Points, in no order, along strands that fork, close into loops and pass close to each other.
In the rows, zero is written as 128.
Points whose rows are less than 148 apart are linked; no others are. Some points are linked to none.
Zufi: [124 139 143 131 138 181 133 166 188 134 136 204 147  95 212 147 175 154
 119 107 145  89 157 131  54 158 102 145 138 108 123 200 106 125 143 208
 163 135]
Zepu: [113 149 127 138 159 135 117 187 115 211  99 187  99 100 146 130 128 142
 143 178 103 116 170 141  99  95 120 110 124 203 148 196  99  91 139 127
 106 157]
Fepeb: [169 145 125 136 137 140  81 144 105  61 116  66 128 154 101 123 114 123
 145  92 185 117  97 140  75 102  90 154 123 123 145 110 156 165  52 110
 122 107]
fazun: [152 135  89 109 161  62 135 103 119 183  98 128 127 143 140 128 164 130
 127 132 105 148  83 137 145 128 159 104 111 132 166 104 161 154 121  94
 111 127]
nipe: [111 135 133 133 141 143  98 144  94 211  66 155 113 112 121 130 118 156
 148 159 118 119 170 114 123 121 103 122  99 188 162 190  80 119 132  95
 102 132]
zozib: [151 110  89 134 116  98 100 115 135 168 121  88 128 176  78 140 114 139
 132 103 133 142 128 129 149 128 100 124 118 127 144  79 149 118  70  69
 140 120]
kadam: [149 118 171 179 109 168 116 151 156  92  81 102 140 144  63 119 147 140
 111 133 127  96 163 132  82 132  67 155 110 141 155 160  92 110 104 101
 121 141]
mosog: [156 167 146 123 107 211 126 119 165  97 166 201 157  90 189  99 129 110
 111 114 133 156 177  83 107 151 138 147 132 152 134 173  66 143 122 188
 134 150]
nifu: [181 138 112  98 117  94  86 173 151 158 119 137 146 127 123 130 136 128
 112  81  62  55 139 185 137 133 144 148  87 148 118  94 133 109 146  97
 127 111]
nis: [146 101 102 147 116 141  85 156 112 198 116 158 145 123 123 160 128 166
  88  94 140 115 185 134 134 130 117 125  83 148  81 126  55 129 127 149
 145 131]
morir: [126 164 148 120 140 106 153  71 202  80 147 130 109 155 156 103 129 118
 125 121 125 163 109 141 192 124 151 142 186 110 117  87 124 204 106 164
 122 153]
fifan: [140 100 127 120 123 169 143 105 123  42 133 181 143  85 185 153 118 108
 104 152 116 144 144  89 136 159 113 127 135 146 155 190  87 190 104 161
 132 138]
nunav: [126 173 160 163 145 122 148  66 193  89 122 111 131 157 155 117 152 130
 110 114 158 176  91 126 189 109 178 155 174  94 140 111 160 203 149 146
  87 139]
Bas: [157  92  87 141 121 124  74 144 134 183 117 136 129 135 102 154 116 169
 129  84 117 110 210 160 131 131  92 135  95 131 120 126  92 101  88 114
 155 117]
bev: [155 105  92  77 102 108 112 152 143 148 101 153 112 133 114 167 141 141
  91 135 102 129 120 118 194 189 136 104  73 124  86 105 125 126 130 138
 139 154]
tof: [171 148 114  97  99  87 106 169 150 145 118 114 142 183 118 131 116 131
 102  59 106  53 150 189 141 135 120 139  97 134 145  69 154 115 123  86
 127 104]
mit: [123 115 124  94 124  50 167 152 158  93 163 116 136 178 134 134  68 137
  88  83 117 116 146 136 176 153 121 118 175 120  94  71 141 156  72 125
 160 121]
Vapim: [141  97  78  93 148 118  84 118 131 109 101  76  92 125 110 163 121 129
 165 130 119 147 133 125 143 113 132 118 118 124 118 144  95  87  83 122
 168  99]
zoge: [116 139 167 175  95 144 192 109  64  84 140  87 118 157  86 109 117 114
  68  97 136  87 127 116 142 143 112 155 122 148 156 168 121 133 130 129
 124 138]
zizep: [160 145 143 109 134 106 112 184 160 147  89 160 134 102 116 133 175 119
 112 129  58  71 146 170 101 114 134 125 105 156 101 116 112  71 175 128
 124 129]
Piz: [148 172 147 130 110 161 146  85 159  86 103 101 149 179 121  93 138 128
  98 101 150 124  69 158 130 162 139 167 124 123 163 163 145 182 157 152
  84 148]
mana: [135 130 104  92 135 142  77 114  91 190  51 134 112 138 134 154 110 156
 163 171 129 148 143 120 147 128 124 115 119 168 155 173  88 145 112  99
 113 108]
Fut: [107 155  82  86 176 146  83 146  97 213 168 187  95 108 111 131  95 114
 145 192 103 139 128 171 149 122 171 107 108 194 116 183 130 117 162  86
 101 144]
vam: [102  80 138 182 126  83 146 100 106 110 104 111 129 140  91 132 153 112
 139 113  88 116 178 125 113  87 101 137 157 145 162 123 110 116 100  83
 144  89]
Gup: [112 154 189 153 132 186 155  90 206  71 139 186 155 133 124 104  91 153
 130 119 120 133 133 153 138 166 106 165 140 119 129 195 121 156 168 156
 118 176]
Kemur: [113  98 115 122 137 195 113 125  74 116  78 137  91 118 143 172  97 121
 112 153 142 150 144  75 155 122 132 109  98 177 123 186  75 118  96 138
 145 116]
dunel: [146 103 126  49 135  70 112 136 127 181 108 122 101  85 157 185 132 123
 104 193 124 128 137 179 146 111 146 120 123 156 175 123  93  81 143 133
 173 109]
dazi: [150 118 146 156 108 127  77 146 155 110  93 108 128 168  39 127 140 153
 114 100 137  91 166 166  85 132  55 155 131 146 170 117 117 112  78  94
 139 128]
koza: [ 89 148 156 110 108 139 172  98 186  66 182 169 132 102 137 136 133 111
 103 160 128 148 102 141 162 131 159 130 170  95  78  80 169 170 193 168
 159 127]
gam: [ 98 149 169 164 113 115 154  78 147 120 137 129 159 156 129  85 126 111
 121  55 111  71 125 166 131 121 103 171 175 142 121 140  72 159 130 155
 134 159]
vuf: [102 128 153 146 119  90 140  75 124 155 130 138 184 111 143 117 168 123
 106  72 104  86 126 142 136 111 136 144 179 148 128 151  57 136 146 149
 142 138]
Vis: [147 169 141 133 116 127 199 101  86  86 144  83 106 156 107 126  93 128
  58  84 139 112  83 102 185 150 111 143 122 139 115 139 128 120 112 149
 113 164]
Mirun: [102  85 165 116 100 130 123 157 127 185 141 182 132  88 182 161 165 153
  82 193 191 155 163  99 127 133 126 117 120 137 161 142  80 156 119 186
 158 140]
leno: [103 127  79 131 139  90 101 146 116 204 171  91 104  76 113 112 106 130
 191 167 119 153 109  97 152 139 136  91 131 114  86  73 152 123 137  86
 123 121]
Fuzun: [102 133 163 140 140 104 164  76  93 134  87 142 154 123 123 116 163 132
  95 107 102  93 128 146 139 136 143 142 131 152 152 178 106 106 178 121
 103 126]
nadi: [ 71 126 173 143 127 100 164 104 202  99 158 175 117 112 144 129 153 144
 105 160  97 142 160 171 156 145 152 141 175  92 120  98 150 173 205 164
 142 127]
lilep: [119 132 141 134 105  85 160  85 131  94 140  71 128 153  83 111  78 142
  82  66 131  76 125 170 207 153 140 160 149 134 166 137 101 141 114 101
 137 140]
tapev: [115 139 145  99 131  93 142 192  89  78 168  70 129 176 124 101  71 108
 101  81 187  85 131 137  98 127 113 106 126 112  89 110 160 116 101 135
 137 113]
kov: [ 93  97 154 183 115 195 129 111 109 121 140 123 137  91  85 106 116  87
 113 169 155 156 169  60 117 135 159 133  99 148 117 166 118 125 112 117
 126 131]
sokir: [159 136 135 127 117 179  93 138 106 171  52 153 151 152 150 152 178 144
 111 136 148 142 172 136  72  92 114 137 135 152 124 159  88 107 121 153
 127 116]
Nageg: [123 101 129 109 116 145 122 152  89 218 137 167 123 111 162 168 151 146
  80 195 160 171 142 102 140 147 156 103 116 142 118 111  89 173 126 161
 170 115]
nubur: [124 120 119 150 129 197  81 153  80 105 118  87 111  95 169 113 101 131
 232 134 146 141  64 114 124 142  66 122 135  86 159 154 137 135 170  89
  77 134]
goto: [128 126  90 118 166 120 115 155 101 229 153  82  95 121 155 136  88 186
 180  85  95 137  59  83 148  91 115 122 141 110 120  76 125  94 137  86
 112 148]
pigas: [154 139 128 102 138 131 106 162 137 159  67 159 135 117 157 149 190 146
 113 126 103  98 164 165  72 125 118 130 116 136 122 156  93  86 144 162
 135 127]
Puduz: [126 103 144 164 117  84 112 116 153 107  92 128 158 154  87 127 171 130
 116  82 107 111 178 163  92  97  94 149 152 142 146 105 105 100  97 120
 132 109]
zak: [107 103 168 131 111 117 169 130 217  89 163 181 126 121 170 132 171 140
 115 169 121 143 172 162  95 148 132 143 166  84 148 129 131 146 190 178
 146 121]
Gava: [ 85 145 105 128 134 109 133 142 115 174 157 139  91  86  96 101 105 130
 181 183 134 138  90 103 142 156 120  88  89  98  99  80 205 126 168  96
  97 167]
Lireb: [165 152  81 144 128 121  82 137 135 211 109 107 108 157  91 109 135 117
 139 105  93 120 171 174 119  98  79 140 128 174 160 119 124  86 127  61
 101 120]
Runef: [118 144 137 128 111 177 114  98  88 162  84 113 153 111 148 138 132 112
 153 198 176 164 123 100  93  78 186 114 157 145 129 151 125 110 147 144
 133  98]
Medof: [181 118 105 131 139 155  90 124 134  94 110 140 123 151 142 152 195 124
 136 124 147 169 148 132  65 111 102 147 162 104 133 120 148 158  55 148
 153  84]
mipu: [121  76  77 118 148  79 141 152 124 189 147 173  73  97 131 144 114 142
 148 162  74 129 189 123 164 140 113  93  96 146 172 153 121 106 112 106
 159 142]
muvum: [134 118 105  98 153  50 156 173 130 137 186 147 107 121 124 130  79 124
 136 137  67  84 126 144 170 124 164  97 108 126 130  61 205 126 131  74
 146  97]
basuf: [145 135 116 140 121 197 100 112 105 148  67  93 135 143 120 137 150  98
 141 149 152 159 158 110  84  75 124 132 142 155 102 154  96  97 125 131
 122  95]
reki: [145  92 158 140 120 134 166 151 217  94 115 192 132 120 151 142 169 136
 126 184 134 160 180 127  67 136 139 139 140  93 177 163 131 111 171 151
 155 118]
kagud: [146 171 132 124 140 103 165  93 121 143  78 114 127 154 132 132 156 138
  74 104 142 117  39 118 192 145 156 126 113 114 117  92 169 149 186 122
  92 144]
bodu: [ 82  87 145 121 157 151 145 157  90 109 150 136  83 108 163 123  89 171
 232 127 110 165  75 107 113 135  92 105 144  77 142 113 167  89 134 118
 119 161]
tetug: [ 96 108 133  95 165 114 132 172 117 120 123 119  81 130 151 125  99 165
 207 108 107 136  56 135 133 120 116 106 142  79 126  61 144  62 128 121
 121 170]
tefo: [128 107 103 152 130 101 110 123 100 221 180  92 135 118  99 120  99 130
 139 147 104 121 146 110 166 137 164 115 111 124  93  58 152 135 118  58
 154  96]
mizep: [117  99 120 146 127 158 142 105 107  56 118 115 128 108 124 137 105 104
 177 146 138 136 110  96  98 104 125 117 107 105 131 164 165  98 137 126
 129 121]
tun: [132  85 127 135  96  73 179 161 136 146 168 154 122 130 144 170 164 139
  73 123 100 127 143 109 159 151 100 121 164 118 111  67 113 152 112 155
 185 121]
naker: [137  81  97 146 156 122 105 108  94 166 174  67 126 113  94 139  79 158
 155 130 145 178 119  91 145 122 144 122 130 127  80 103 102 150  60 100
 156 108]
Vizu: [170 136 118 107 130 130 147 102  82 119 127  72 114 141 110 145 105 138
  84  92 139 139  61  88 184 134 125 121  95 139 101 142 118 103  93 140
 121 167]
Rar: [125 130  92 115 160 116 110 179  98 220 140 207  86 110 140 148  98 139
 142 175 110 104 150 163 149  95 147 109 134 201 162 206 103 111 135 106
 116 168]
Sizi: [140 111 124 125 105 100 135  82 123  99 120 102 150 128 107 137 108 133
  96  58 105 101 136 151 195 144 118 151 142 151 142 163  68 115  95 121
 136 144]
Belev: [113 160 137 155 133 125 159 127 118 146  79  89  86 124 124  88 126 126
 176 121 154 125  57 123 159  93 116 102 116  88 140  86 170  67 197  98
  77 175]
Rur: [118 185  65  92 173 156  93 130  79 221 151 128  83 129 124 120  75 129
 166 163 128 139 116 143 162 117 144 112 102 170 118 184 103 112 178 106
  73  92]
vuban: [127 120  98 151 149 105 120 142  95 146 149  74 122 144 136 151 140 108
 150 102 109 132 138 148  84  82 146 124 139 131  96  68 125  97 105 122
 172  62]
peg: [ 83 155 192 126 102 113 132 142 185 117 156 174 135 167 113  85 118 142
  93 149 126 104 140 153 157 190 129 145 126  95  94  94 172 208 193 143
 104 141]
Sirev: [131 166 143 115 123 192 114 133 171  55 160 149 178 115 112 115 110 110
 132 123 159 130 127 141  54 164 166 162  94 102  85 152 171  90 135 151
 122 131]
zas: [123 124 149 103 124 108 134 177 157  43 114 131 130 132 133 116  88 148
 154 123 177 135  80 166 131 124 140 101 113  72  81  57 192 110 146 154
 104 167]
nebu: [147 126 101  63 125 159 120 134 140  84 137 131 116  77 140 169 132 110
  85 152 143 160 124 114 144 150 159 108 109 138  67 129 101  93 103 200
 158 142]
kupom: [158  87  74 126 133  81 119 157 123 181 127 156 110 123 140 160 128 165
 136 103  84 112 196 149 143 122 100 113 101 129 153 131 116 109  90 115
 162 127]
neka: [164 194 168 137  89 170 137 100 179  89 153 125 155 195 133  69 148 109
 108  90 157 126 107 152 117 133 117 180 152 131 148 116 119 186 119 149
  86 151]
mada: [160 112 176 177 129 187 115 143 136  94  60 135 170 134 129 136 154 127
 126 127 108  98 163 115  63 116  80 154 117 138 149 189  91 114 129 100
 114 122]
kuva: [109 135 133 121 112  65 150 121 122 124 164  58 134 161  74 107  77 143
  83  97 161  73 106 146 179 149 168 118 118 109 160  87 151 137 116  75
 141 123]
ter: [ 78 147 122 129 130 188 124 116 121 145  91 114 115  96 121 122 115  97
 173 175 124 132 147  83 111 111 116 109 124 153 144 193 137  77 176  97
  92 109]
Zoli: [111 135 160 152 122 155 175  64  72  94 119 106 139 137 104 121 131 106
  93 109 138 104  95 110 134 134 144 141 111 137 146 189 145 105 178 121
 105 122]
gab: [119  99 122 137 162 197 100 157  68  90 137 127 100  99 175 133  91 147
 243 123 142 153  78 122  83 130  95 119 123  77 129 146 165 115 134 128
 133 125]
zile: [142 140  76 133 186 120 112 151  97 195 140  70  94 117 167 142 131 134
 191 100 124 150  90 150  79  59 133 107 156 131 116  64 114 107 135 115
 145  66]
mev: [123  85 118 154 118 115  95 103  94 187 175  93 155 124  82 121 100 137
 118 127 128 134 163 127 163 157 177 138 103 125 104 107 109 148  90  84
 153 112]
Gon: [116 140 164 147 103 177 152  91  94 152 137 174 160 129 136 105 151 129
  74 119 161 126 124  86 165 179 125 141 113 140 134 194  99 167 141 157
 100 181]
gopu: [114 127 178 115 126 138 103  87 128 151  90 141 198 119 135 117 182 131
 131 188 139 151 127 116  99 100 195 129 163 143 155 154 101 133 138 123
 118 104]
fiza: [150 102 130  79 105  76 117 138 137 181 104 133 144  96 152 173 173 130
  81 149 115 115 134 162 147 109 137 115 151 147 147  99  74 111 148 146
 170 115]
savus: [138 157 108 130 128 185  68 152 111 111 103  65  92 134 112 105 114 127
 211 118 166 102  99 143  69 125  98 144  96  91 134 154 163 108 130 122
 105 115]
febi: [135 102 125 123 114 113 182 149 153 143  99 170 100 125 155 147 182 116
 108 196 123 152 167 124  98 120 122 111 129 113 163 131 145 112 159 150
 146 125]
zok: [138 164 156  93 124 106 128 162 119  33 163  72 145 123 111  63  69 106
 128 114 197 114 138 139  93 122 131 126 123 109 114 110 155 133  85 159
 112 138]
Vizi: [ 98 146 161 125  99  99 151 129 133 144 153 189 135 129 111 105 139 124
  97 117 101  86 115 123 184 190 130 140 130 116  93  86 156 200 185 134
 129 127]
fabo: [132 134 129 120 113 129 170 134 140  46 147 128 135 111 137 134 106 120
 124 129 150 147  98 118 127 121 152 112 123  94  77  91 172  96 136 181
 121 149]
lok: [ 99  86 101 117 148  83 148 122  99 170 131 125  82  90 125 152 129 116
 150 172  86 140 178 120 142 117 129  97 139 150 174 156 107  97 120  99
 170 101]
mav: [168 166 141 128 127 180  94 132 139  92 150 131 149 104 133 111 156 112
  99 102 128 141 195 137  92 130 132 178 131 139  77 128  68 122  74 184
 127 120]
Leg: [108 119 116  92 143 135 156  77 151  36 160 153 143 114 155 134 119 126
 145 140 121 155 101 148 118 170 137 135 147 109 134 163 156 178 122 173
 143 121]
Tuma: [139 122 147 190  93 186 147 118 131 100 155 151 161 110 103  99 108  77
 127 161 165 167 147  42  82 123 166 140 108 130 129 165 142 122 132 123
 125 134]
Telut: [124 120 100  71 117 155 105 132 147 118 101 147 111 115 112 163 135 121
  96 156 137 144 112 113 159 172 148  98  63 132  71 129 136  93 134 158
 135 161]
robi: [131  72 127 151 138 107 137 109 135  56  81 126 132 129 137 149 165 114
 141 151  96 122 154 128  89 107 108 135 150 123 172 145 122 163 110  99
 134  92]
tov: [ 78  96 179 192 118 184 138 130 101 160 101 153 150  95 117 113 141 123
  84 142 150 129 183  69 114 124 144 127 109 168 124 176  87 101 127 126
 129 150]
lilub: [147 146 128 124 120  99 155  86 161  55  91 107 129 148 119 127 132 107
  98  65 107 130 131 157 165 116  99 158 168 153 130 123  84 130  84 155
 120 135]
kisi: [ 69 136 151 135 150  47 167 107 173 105 144 138 111 133 141 132 134 141
 103 134 102 129 130 167 180 147 166 132 174 100 124  69 170 186 170 146
 144 106]
Kabo: [117 142 139 122 112 156 135 133 164 137 144 192 155 131 189 122 176 137
 128 108 120  95 133 141  88 151 102 135 149 117 107 163  94 153 156 207
 142 149]
vata: [118 125  96 124 170  95  89 116 114 185 173 107 116 118  98  95  94 113
 182 142  74 114 157 161 137 124 163 133 101 149 156 149 140 111 125  63
 118 103]
rirot: [124 110  91 126 134 130 166 137 111 154  98 124  91 134 147 146 150 126
 156 178 124 170 125  81 116 124 102  90 126 119 136 135 170 119 124 133
 136 128]
rete: [153 153 151 163 118 135 108 134 140  61 113  79 147 175  81 104 134 112
 123 103 206 133 106 134  72  87  92 140 140 126 178  77 171 169  76 112
 102 123]
malog: [126 108 153 140 118 204  99 137 140 128 155 182 164 102 156 114 148 131
 102 151 162 176 175  84 110 153 162 138 102 150 112 171  80 163 107 177
 124 142]
bakul: [124 136 131  98 125  59 151 152 135 132 158 162 126 129 110 116  97 124
 109 109  75  73 113 154 178 165 156 121 107 137 115  73 192 167 167  96
 131  95]
rusup: [108 132 197 148 117 123 123  95 126 162 126 154 213 110 153 115 197 162
 114 131 137 114 138 109 107  96 135 133 179 144 140 173  60 151 140 145
 114 130]
budo: [151 129 142 179 101 173 145 129 126  34 138 123 140 118 102 118  72  88
 145 142 164 132 123  84  79 123 130 147  96 113 139 168 162 131 144 117
 115 132]
navir: [ 82 129 100 127 114 153 143 133 157 123 128 135  94 109  95 113 104 126
 183 179 151 150 123 107 117 151 104  95  72  95 124 134 209  96 166 111
  98 161]
loka: [123 112 141 148 113 197 118 149  85 128 122  75  99 102 127 103  97 145
 198 124 160 162  54  88 154 138  83 118 141  94 138 135 129  99 137 104
  90 178]
Bem: [112 186 191 139 114 172 159  94 186  67 158 148 129 163 113  80  63 125
 107 128 136 133 144 166 144 155 128 173 147 118 126 155 147 170 168 164
 118 168]
vede: [124 130 107  95 154  72 107 175 118 160 195 109 125 132 116 109  50 133
 170 131 105  80 104 142 157 125 155  91  82 109 120  63 203 122 129  64
 133 111]
Gidi: [117 126 162 158 121 168 156 129  78 106 121  97 110 124 118 104  98 135
 166 104 169 131  46 118 142 107 122 109 115  83 130 105 157  54 169 121
 104 186]
lano: [137 106  93 129 146 126  92 154 119 196 139 138 110 120 127 133 156 123
 138 169 110 143 179 151  82 138 153 124 108 133  98  97 108 143 127 135
 164  88]
lus: [126 116 150 126 119 129 124  88 146 112 125 128 180 128 123 108 192 109
 118 159 141 158 118 111 110 114 189 131 147 117 122 130 122 136 132 136
 110 122]
natus: [144  98 117  89 108  86 121  99 150 116 114 115 149  99 126 154 166 127
  84 136 127 156 135 140 169 120 146 121 170 142 132 122  60 121  91 159
 160 136]
lod: [176 186 154 152  94 156 136 121 160  44 133 101 162 177 121  88 134 101
 111  92 179 135 124 130  79  96 119 173 142 119 150 112 150 157 104 141
  82 114]
Dud: [139 104 121 145 119 138 133 118  72 128 145 134 144 157 138 135 144 130
 109  92 118 147 136 117 122 167 107 145 116 143 122 160 116 175  83 153
 138 117]
sasan: [111 149 148 104 134 137 105  65  76 165 133 128 184 110 115 115 158 116
  84 133 148 118  78 124 165 164 193 135 123 139 100 138 124 136 167 124
 115 134]
Geni: [191 193 139 109 105 191 110 111 150 107 150 157 146 124 165  93 159 108
 109  96 126 148 172 117 118 140 100 166 137 141 107 132  74 149  86 187
 111 151]
dof: [163 100  96  81 135 119  92 109 141  78 104 101 125  98 112 162 138 123
 116 135 122 159 142 131 151 127 147 123 130 148 110 150  70 103  64 157
 158 127]
leb: [126  80 104 139 138  62 153 117 130 150 141 100 119 160  96 144 107 157
 126 115 107 143 136  99 164 139 117 112 140 114 146  85 155 133  63  68
 154 116]
Raku: [ 89 126 142 132 110 149 148 100 110 169 162 206 150 107 159 124 155 130
  89 119 142 116 125  95 178 181 127 119 130 132 101 159  87 176 149 175
 135 185]
zup: [197 125 106 134 127 183  93 135 144  57 116 150 135 119 158 143 159 109
 141 147 153 165 156  95  65 122 138 161 139  95 127 163 133 164  69 147
 143  95]
lomuk: [133 128 138 113 135  77 154 163 104  97 171  80 146 188 122 126  70 135
  90  62 158 113 116 112 115 125 106 117 146 130 107  84 160 138  60 119
 137 119]
kadut: [114 141 151 131 123  81 133 153 150  85 127  62 123 162  77  81  89 152
 116 136 212 132  90 142 134 125 139 108 120  95 155  88 169 184 102 115
 105 160]
bal: [147 109 155 155 127 194 121 130 140  85  50 174 168 127 156 162 119 117
 126 168 119 107 145  91  78 129 121 133 121 147 162 209 100 123 154  91
 118 123]
Dudiz: [132 114 148 140 118  90 139 127 189  94  89 139 156 143 130 125 203 132
 109 112 101 117 168 165  92 109 121 147 169 119 132 108 100 110 127 151
 127 118]
Vose: [145 141 110 120 138 103 153 101 104 151  87 128 132 169 145 121 166 131
 106 122 124 136  68 124 137 145 136 116  97 122 140 131 173 147 145 125
  95 133]
fodu: [131 159 151 155 127 136 146  73 175  67 119 118 158 150 134  96 118 136
 125 121 170 160  75 133 137 127 168 156 129  91 155 145 181 189 168 140
  78 134]
seb: [150 125  82 108 172  79 150 134 112 205 122 102 103 124 146 153 126 163
 142 119 101 137  53  87 140  97 132  98 127 124 137  78 162 118 117  78
 132 145]
didon: [148 154 128 144 141 113 124 162 116 201 112 178 112 130 100  88 160  93
 112 169  90 105 125 143 125 119 134 125 109 168 126 142 151 123 170  82
  78 174]
tiz: [ 89 101 128 106 146 177 142  91 130  39 120 156 141  87 121 172 115 120
 140 157 121 137 134 119  88 118 141 116 103 131 148 191 148 101 160 110
 146 107]
sug: [ 96  90 120 151 139 118 100 118 106 109 159  76 124  97  90 111  98 122
 185 160 151 163 117  85 132 132 138 118 116 109  95 117 138 141  77 116
 139 131]
varog: [ 96 165  98 121 145 120 119 121 104 143 109  98  95 100 123 115 124  95
 179 166  98 129 133  90 149  90  93 112 150 162 170 194 131  94 166  77
  68  99]
bago: [162 149  88 127 152 112  88 156 122 166 128 115  89 171 115 122 124 115
 159  82  76  82 191 184 110  97 103 156 112 139 151 131 132  67 105  83
 132  90]
pefi: [109 116 144 134 114 106 175 116 150  79 165 143 143  86 135 138 144 122
 113 171 151 150  84 113 131 112 175 105 148  80  94  69 180 135 176 156
 147 128]
Niro: [152 136 111 119 105  95 102 147 145 133 115  83 127 201  69 128 115 143
 103  78 146  90 149 179 121 129  93 130 118 132 186  85 149 113  83  79
 143 112]
beg: [139 167  79 139 164 115 101 154 125 177 106  70 105 131 144 146 142 119
 190  72 125 136  86 144 101  58  97 110 146 135 129  52 140  79 120  95
 106 105]
ril: [133  88 136 154 111 116 153 110 110  92 133 160 146 106 142 141 159 128
 101 113 121 142 158  89 144 125  93 132 161 142 145 167  73 180  81 155
 139 137]
ges: [163 136 106 151 122  80 120 146 118 219 106 157 117 135 101 108 155 121
 114 127  86 108 153 148 142 103 108 129 114 158 153 111 130 119 138  71
 104 158]
zev: [158 126 105 121 131 114 110 137 135 113 137 137 128 155 161 167 197 125
 107  78 130 134 143 171  80 124 105 150 180 115 127  84 133 140  70 162
 172  78]
fip: [126 112 123 142 114 150 120 136  63 221 111 174 138 126 147 158 125 168
  75 130 163 146 158  99 162 132 149 109 105 166  92 130  55 158 120 153
 148 128]
Pevag: [136 116 124 145 122 147 101 140  86 102 138  92 124 168 102 122 124 118
 134 113 146 120 147 130  83 150 107 157  96 127 120 147 137 157  74 127
 133 100]
Nit: [124 112 130 123 102  56 173 137 171 124 144 138 125 143 134 152 139 139
  84 107  94 114 124 137 191 145 128 124 178 114 108  43 129 170 124 132
 167 115]
Bigiz: [ 58 112 115 149 116 148  99 146 132 112 154  83 107  75  95 105  90 121
 218 163 158 151 135  94 125 152  96 106 121 100 112 133 157 108 136 118
 100 130]
sidod: [126 105 156 123 122 172 145  98 143  67  86 188 173 106 151 153 132 133
 113 161 128 142 137 111 108 140 145 130 136 140 166 210 105 134 151 138
 124 131]
duka: [130 126 146 136 104 116 154 104 162  89 172 121 161 132 157 122 189  99
 108 149 147 161 100 112 113 100 174 121 173 100 118  78 136 160 129 160
 132 108]
Sudu: [152 125 117 150 129 158  84 143 118 153 140 151 152 119 128 147 139 153
  93  73 147 121 187 153 104 133 117 160 115 144  59 137  41 144  97 180
 144 117]
Kub: [112 168 180 123 114 142 128 138 211 120 134 188 145 185 147  91 141 149
 120 126 111  96 125 170 129 182 112 154 128  93  98 118 148 184 187 163
 101 159]
zulut: [124 168  75 141 165 109 123 149 104 159 140 100  81 137 132  99 141  76
 182 131  85 126 124 139 113  74 104 129 158 171 164 172 149 103 141  85
  79 103]
Vebu: [121 101  99  70 170  66 138 116 119 171 149 100  80  79 143 163 116 111
 147 197 111 150 118 147 146 102 141  92 145 143 185 138 130  81 135 105
 176  98]
vezu: [134 133 140 113 138 149 135 104  68  95 139  92 122 105 127 144  99 135
 128  99 148 135  37 109 161 110 141 107  95 110  90 133 130  60 136 153
 117 169]
fub: [ 90 111  86 157 134 138 168 176 117 148 140  89  78 101 155 146 124 138
 195 150 122 168 135  51 106 123  55  98 164 111 121 127 158 112 118 127
 116 113]
Rodo: [136 151 143  96 123 143 111 128 169  22 151 118 152 113 104 102 101 107
 139 133 150 125 149 140  89 157 149 157 118 110 100 144 151 124  85 163
 118 127]
Tuda: [124 184  82 119 168 116 103 165 100 147 164  97  75 172 117 101  91  91
 190 109  91  84 128 150 118  88  96 142  96 130 157 151 157  71 135 108
 114  92]
boke: [114 159 157 140 104 137 154 141 156 136 133 185 149 167 168 103 162 126
 118  90  91  70 128 159  96 160  96 153 134 115 105 124 132 164 180 177
 116 141]
lokim: [121 179 181 136 141 146 154  58 170  97 150 159  93 173 152  83  85 110
 120 130 120 144 115 155 194 129 146 154 156 111 106 104 141 201 139 167
 135 185]
Lofe: [131 160 117 147 138 123 126 148 109 167  87  72 114 139 139 115 150 109
 178  95 142 122  46 133 113  77 112 109 112 112 128  61 155  84 148 103
  94 143]
Butuv: [ 78 111 147 126 129 163 121 130 126 118 143 155 153 110 110 132 144 120
 106 133 107 120 162 136  94 166 158 130  86 141  91 151 121  98 137 154
 137 124]
dob: [131 112 103  58 156 101 160 132 117 118 158 110  98 102 173 194 127 144
 106 133 102 126  48 135 130 139 132  99 117 115 111 104 153  97 157 164
 176 109]
kabed: [120 116 122  97 125  80 107 147 133 144 170  56 142 142  92 117  49 151
 144 106 155  84  92 137 173 133 167  98  94  91 127  66 166 110 101  74
 143 130]
Pefa: [135 175  73  76 168 138  81 115  85 202  89 106  89 133 147 140  95 139
 182 161 122 147 106 140 145  95 147 104 118 163 136 170 109 106 148 116
 102  90]
Vunu: [107 128 125 152 111 202 131 118 123  98  63 136 123 108 146 166  92  82
 155 180 138 119 139  53 104  99 118 111 140 150 155 197 125  86 177  80
 112 111]
Lisu: [139  69 101 136 131  79 176 145 114 184 160 132 109 144 131 177 144 162
  92 139  94 162 143  90 128 135 103 108 155 124 136  81 138 130  82 111
 189 117]
milup: [132 119 165 134 130 113 136 152 139  68 110 110 127 133 120  88  83 157
 166 130 197 163  63 146 140 125 143 117 121  68 132  77 179 138 115 134
  87 192]
zinen: [102 119 142 119  92 124 145 127 120 160 153 193 137  82 125 140 135 121
  89 102  93  75 118 110 195 182 124 123 131 141  79 116 109 164 182 160
 169 141]
bet: [142 120 102 131 127  85 120 135 121 139 145 105 150 152 144 161 163 114
 105  78  99 121 135 166 107 109 143 131 155 138 120  55 128 127 100 126
 167  69]

A piece is all that can be reached along the links. How many separate loops has the piece of each point below (a circle has one, a figure eight two, a Y none), and how many tips (points with one link)?
lomuk | loops 1, tips 11
muvum | loops 0, tips 3
Telut | loops 0, tips 4
Rur | loops 1, tips 0
leno | loops 1, tips 0
kagud | loops 0, tips 2

A tip is a point with one link. Name the tips that can be reached along the links from each point below, in the order of the rows.
mav | bev, Vapim, Mirun, malog
kabed | Zufi, Gon, lilub
seb | goto, kagud
